Points on a hilly landscape, in no order, each with its height.
From any point a ball rolls to the lowest of the 5 points nearest to it. It stops when none of these is lower. Distance is the straight distance between rows; heights are no part of it.
Q831 h=239: 114, 81, -110, 223, 270, 160, 408, 111, -639, -80, -127, -192, -122, -278, -137, -236, 265, -74, 419, -263, 95
Q385 h=96: 209, -109, 49, -304, -428, 4, 11, -293, 441, 121, 258, 185, 142, 392, 139, 302, 279, -35, -360, 211, -24
Q871 h=47: -83, 28, 76, -478, -407, -51, 37, -86, 558, 234, 144, 153, 449, 181, -66, 191, 14, 4, -234, 401, 87
Q787 h=579: 168, -38, -71, 34, -262, -77, 204, -125, 281, 157, 238, 64, 53, 126, 68, 226, 168, -113, -88, 43, -141
Q176 h=152: 370, 10, 115, -32, -641, 63, 665, -217, 131, 226, 137, -206, -127, 376, -34, 300, 276, -196, -12, 288, -231
Q767 h=112: 0, -173, -37, 132, 463, -65, -477, 83, -332, -202, -269, 63, -26, -69, 189, -239, -107, 190, -31, -454, 269
Q713 h=539: 191, 142, 25, 141, -503, 37, 740, -1, 34, 205, 121, -208, -147, 64, -185, 227, 183, -227, 160, 292, -275
Q513 h=166: 11, -18, -245, -131, 25, -164, -67, 141, 158, 348, -68, 127, 260, 15, -104, -135, 101, 44, 15, 143, 65
Q910 h=272: -336, 95, 170, 106, 164, -30, -108, -30, 271, -71, 381, 30, 94, -271, 28, 285, -158, -92, -91, -85, -8
Q646 h=243: -81, 50, 79, 230, 276, 238, 427, 109, -620, -410, 22, -196, -145, -539, -115, -90, 131, -133, 420, -374, 85
Q538 h=58: -15, -115, -111, -11, 482, -64, -748, 67, -156, -49, -391, 42, -2, 120, 111, -348, -220, 308, -86, -247, 179
Q996 h=129: 88, -83, -206, 28, 402, -67, -250, 101, -199, 140, -246, 17, 138, -16, 18, -278, 1, 76, 85, -193, 160
Q587 h=164: -152, -111, 110, 158, 367, -117, -356, 103, -213, -193, -17, 63, 0, -264, 93, -138, -119, 37, -26, -378, 260
Q607 h=228: -349, -200, 294, 200, 291, -284, -814, 149, -214, -548, -113, 95, -199, -19, 180, -294, -336, 172, -315, -262, 323
Q160 h=577: -240, 310, 51, 61, 0, 211, 329, 13, 200, 0, 324, -41, -6, -341, -206, 515, -146, -50, 52, -13, -261
Q39 h=198: -54, -41, 81, 173, 406, 79, 85, 94, -562, -331, -81, -131, -35, -405, 8, -159, 29, -22, 199, -451, 322
Q571 h=373: -102, 359, -46, 152, 128, 154, 548, 164, -149, 101, 104, -160, -15, -464, -440, 244, 59, -75, 253, 48, -145
Q316 h=356: 276, 52, -60, -486, -620, -28, 543, -73, 348, 282, -137, 121, 161, 162, -171, 161, 210, -61, -66, 583, 7
Q275 h=477: -101, 390, 5, 282, -4, 306, 623, 53, -106, -48, 226, -161, -191, -426, -361, 412, -16, -106, 380, 11, -357
Q591 h=285: 340, -21, -196, 282, 290, 332, 262, 47, -791, -55, -424, -196, -396, 73, 61, -416, 185, -71, 436, -300, -43
Q763 h=489: 295, 266, -25, -330, -652, -10, 896, -31, 260, 295, -83, -147, -61, 9, -368, 267, 151, -186, 37, 665, -81
Q20 h=467: 392, -210, -215, 411, -163, 107, 219, -44, -238, 118, -165, -118, -347, 304, 143, -135, 110, -105, 335, -91, -469
Q313 h=155: -380, 121, 126, -373, -291, -61, -184, 11, 548, 191, 285, 82, 477, 169, -25, 89, -103, 75, -223, 400, 26
Q419 h=140: -282, 93, 81, 54, 399, -72, -184, 208, -233, -32, 0, -83, 267, -249, -48, -197, -115, 43, 46, -187, 328
Q613 h=189: -109, 105, -55, 114, 269, -22, 120, 174, -166, 34, 94, -58, 85, -409, -150, -17, 32, -71, 147, -155, 108
Q849 h=169: 62, -215, 100, 98, 411, 77, -223, 56, -611, -446, -347, -17, -191, -213, 218, -246, -55, 31, 75, -548, 338
Q27 h=159: -640, 249, 338, -123, -40, -77, -451, -44, 511, -93, 494, 5, 228, 120, 79, 155, -334, 48, -292, 255, -14
Q772 h=332: 97, 239, -111, 188, -46, 64, 649, 139, -212, 196, 117, -181, -95, -312, -367, 33, 177, -156, 273, 161, -194
Q287 h=588: 170, 293, -68, 198, -473, 19, 894, 87, -147, 275, -47, -288, -236, -26, -427, 61, 243, -180, 262, 507, -289
Q497 h=137: -185, -75, -108, 28, 230, -240, -553, 27, 106, 78, 5, 130, 206, 101, 84, -247, -138, 163, -87, -41, 76
Q203 h=372: 402, -197, -204, 24, -94, 13, -235, -217, 246, 69, 33, 169, -132, 391, 283, 64, 87, 29, -136, -85, -237
Q134 h=259: -36, -23, 55, 225, 211, -14, 81, 99, -97, -103, 182, -14, -3, -376, -34, 72, 38, -118, 129, -255, 21
Q938 h=76: -297, 54, 10, 44, 132, -179, -279, -5, 260, 50, 287, 80, 228, -44, 29, 12, -143, 21, -150, 33, 92
Q911 h=283: 13, -400, 374, 68, 247, 142, -29, 99, -730, -876, -268, -21, -315, -510, 185, -170, -87, -107, 131, -528, 330
Q561 h=510: -264, 289, 121, -168, -121, 120, 203, -60, 393, 105, 322, -6, 141, -138, -109, 523, -59, -58, -156, 120, -141
Q775 h=797: 45, 26, 66, 86, -223, 31, 268, -92, 237, 48, 396, 12, -74, -3, 14, 346, 99, -153, -72, -28, -171
Q579 h=305: 230, -63, -229, 114, -43, -68, 139, 23, 38, 311, -2, 36, -31, -36, -36, -20, 161, -79, 122, 3, -181
Q80 h=138: -647, 205, 286, -11, 142, -105, -452, 117, 360, -19, 433, -51, 242, 5, -2, 42, -418, 25, -173, 203, 28
Q840 h=324: 356, -64, -260, 378, 90, 194, 326, 81, -577, 144, -245, -192, -329, 119, -34, -294, 181, -74, 451, -95, -299
Q639 h=416: 338, -76, -127, -216, -420, -66, 312, -154, 323, 286, 62, 55, 75, 297, 48, 202, 286, -77, -116, 254, -158
Q171 h=120: -276, 17, 22, -70, 56, -208, -299, 63, 211, 209, 108, 39, 393, 12, -44, -156, -100, 107, -82, 120, 66
Q709 h=244: 307, -124, -334, -95, 114, 0, -70, -13, 54, 310, -275, 127, 30, 153, -4, -130, 87, 41, 82, 48, -130
Q239 h=319: 376, -185, -372, -89, -36, -9, -175, -140, 285, 310, -166, 158, -9, 344, 114, -33, 68, 107, -63, 68, -225
Q918 h=430: 439, -14, -371, 243, -77, 233, 260, -23, -285, 388, -440, -139, -421, 397, -47, -238, 122, -80, 382, 113, -480
Q461 h=193: -267, -124, 267, -8, 440, -96, -602, 153, -488, -471, -417, -63, 34, -3, 251, -409, -351, 299, -135, -468, 485
Q960 h=359: 72, -5, -97, 319, 31, 52, 380, 42, -223, -1, 192, -135, -108, -267, -104, 31, 132, -166, 278, -146, -153
Q931 h=303: 209, -197, -269, 32, 134, -105, -366, -113, 211, 107, -38, 192, -7, 264, 214, -49, -45, 82, -163, -88, -116
Q727 h=205: 62, -126, -136, -366, -333, -57, -177, -194, 471, 200, 16, 222, 293, 365, 89, 86, 115, 86, -299, 325, -3
Q846 h=346: -159, 132, 410, -761, -599, 206, -7, -248, 594, 81, 153, 134, 429, 351, -77, 309, 101, 80, -405, 566, 226
Q136 h=188: -21, -182, -208, -110, 98, -121, -743, -165, 356, 88, -106, 188, 162, 421, 171, -252, -186, 254, -198, 68, -110
Q526 h=113: -79, -165, -74, 107, 247, -253, -789, -55, 190, -115, -19, 195, 2, 243, 246, -216, -241, 213, -250, -135, 19
Q233 h=262: 123, 119, -234, -21, -94, -101, 441, 149, 12, 317, 25, -53, 46, -161, -263, 51, 212, -97, 160, 241, -54
Q500 h=358: 379, -161, -281, 149, 348, 112, -277, -68, -148, 26, -299, 65, -280, 144, 169, -149, -13, 62, 140, -338, -165
Q518 h=377: -155, 5, 145, -325, -294, -45, -162, -235, 526, 41, 404, 150, 247, 324, 166, 240, 119, 4, -397, 196, 88
Q957 h=389: -43, 466, -70, 229, -59, 281, 789, 159, -207, 102, 111, -261, -176, -395, -488, 260, 37, -76, 389, 193, -300
Q551 h=336: -178, -43, 161, -430, -398, -20, -489, -256, 560, -47, 281, 250, 327, 603, 264, -10, 72, 179, -492, 353, 104
Q89 h=333: -243, 84, 259, 222, 255, 253, 180, 111, -242, -517, 257, -20, -200, -633, -87, 260, -164, -145, 233, -326, -33
Q309 h=597: 153, 195, 161, -396, -560, 99, 589, -125, 413, 240, 138, -32, 109, 117, -166, 456, 218, -108, -146, 401, -20
Q433 h=151: -101, -69, 31, 31, 436, -43, -281, 108, -553, -233, -309, -47, 24, -154, 169, -269, -62, 126, 50, -483, 410
Q404 h=221: -452, 390, 5, -308, -36, -10, 110, 171, 339, 360, 69, 10, 376, -243, -398, 124, -150, 34, -13, 403, -3
Q894 h=141: -437, 128, 176, 169, 335, 6, -137, 115, -24, -223, 250, -1, 15, -473, -59, 132, -293, -53, 8, -211, 109
Q334 h=232: -415, 338, 16, -69, 238, 44, 32, 223, 73, 246, 118, -91, 257, -357, -280, 112, -82, 49, 79, 113, 14
Q650 h=274: 196, -480, 147, 215, 287, 114, -155, -26, -524, -647, -246, 49, -499, -241, 296, -186, -28, -77, 194, -532, 74
Q459 h=247: -424, -85, 357, 223, 269, -320, -845, 146, -111, -337, 4, -61, 35, 71, 165, -427, -453, 201, -196, -103, 243
Q848 h=393: 433, -115, -324, 89, -152, -38, 264, -71, -9, 326, -153, 5, -161, 238, -6, -43, 185, -87, 173, 46, -318
Q130 h=582: 307, 124, -166, 182, -589, -83, 750, 2, -185, 349, -255, -276, -302, 314, -256, -141, 207, -199, 227, 556, -429
Q132 h=399: 317, -275, -149, 316, 191, 65, -88, -32, -260, -126, -125, 60, -311, 30, 217, -137, -11, -80, 178, -363, -182
Q403 h=209: 63, -81, 160, -791, -736, 79, 192, -165, 523, 116, -98, 226, 406, 268, -99, 113, 195, 66, -283, 571, 276
Q483 h=227: -156, -208, 99, 253, 282, -131, -439, 28, -93, -380, 76, 126, -127, -202, 196, -93, -166, 10, -136, -379, 166
Q165 h=195: -90, -239, 25, 204, 304, -210, -622, 3, -40, -266, -4, 112, -144, -34, 236, -183, -198, 81, -179, -357, 132
Q939 h=287: -305, 226, 240, -477, -321, 89, 11, -164, 594, 114, 355, 102, 362, 174, -59, 387, 8, 10, -342, 375, 45
Q18 h=297: 108, -350, 13, 234, 343, -22, -552, -11, -205, -459, -151, 150, -375, -102, 264, -122, -157, 95, -129, -464, 145
Q114 h=737: 126, 235, 261, -122, -513, 169, 578, -177, 257, 133, 291, -170, -73, 98, -70, 582, 120, -142, -32, 211, -225
Q52 h=460: 267, 175, 80, -124, -697, 1, 842, -109, 101, 248, -30, -238, -158, 207, -241, 246, 225, -256, 87, 536, -239
Q896 h=471: 429, 15, -121, -271, -694, -93, 770, -60, 176, 321, -268, -106, -58, 311, -193, 48, 246, -142, 31, 614, -105
Q318 h=184: -378, -40, 175, 96, 38, -315, -733, -22, 347, -216, 302, 61, 91, 269, 260, -216, -271, 81, -303, 123, 98
Q885 h=240: 301, -167, -151, 145, 398, 118, -55, -7, -532, -172, -319, -55, -289, -100, 171, -248, 46, 21, 282, -448, 65
Q828 h=99: -121, -22, -106, 1, 396, -165, -465, 109, -211, 108, -254, 12, 248, 52, 57, -388, -63, 234, 38, -189, 224
Q71 h=213: 126, -30, 12, -21, 395, 264, 105, 66, -871, -452, -512, -149, -130, -149, 271, -254, 69, 101, 178, -586, 460
Q532 h=229: -257, -315, 433, 49, 283, -74, -671, 151, -578, -725, -366, 55, -238, -242, 229, -283, -332, 220, -328, -490, 573
Q698 h=179: -209, 117, -44, -213, -76, -83, 113, 93, 351, 287, 150, 74, 306, -140, -167, 152, -2, -8, -26, 266, 12
Q990 h=132: 158, -185, -274, -11, 82, -70, -786, -298, 432, -100, -84, 269, -146, 513, 334, -29, -131, 222, -305, 8, -223

Where does a ball stop that starts at each point below?
Q591 | Q538
Q287 | Q938
Q275 | Q938
Q646 | Q538
Q840 | Q538
Q960 | Q538
Q775 | Q938
Q957 | Q938

Call two points neighbours if one is among the 5 nearest of the other. Go from one point of each pair to the other, from neighbour to neighbour, staying as low as possible. Name the highest point that can't be avoided.
Q938 and Q526 | Q497
Q938 and Q871 | Q313
Q176 and Q526 | Q639
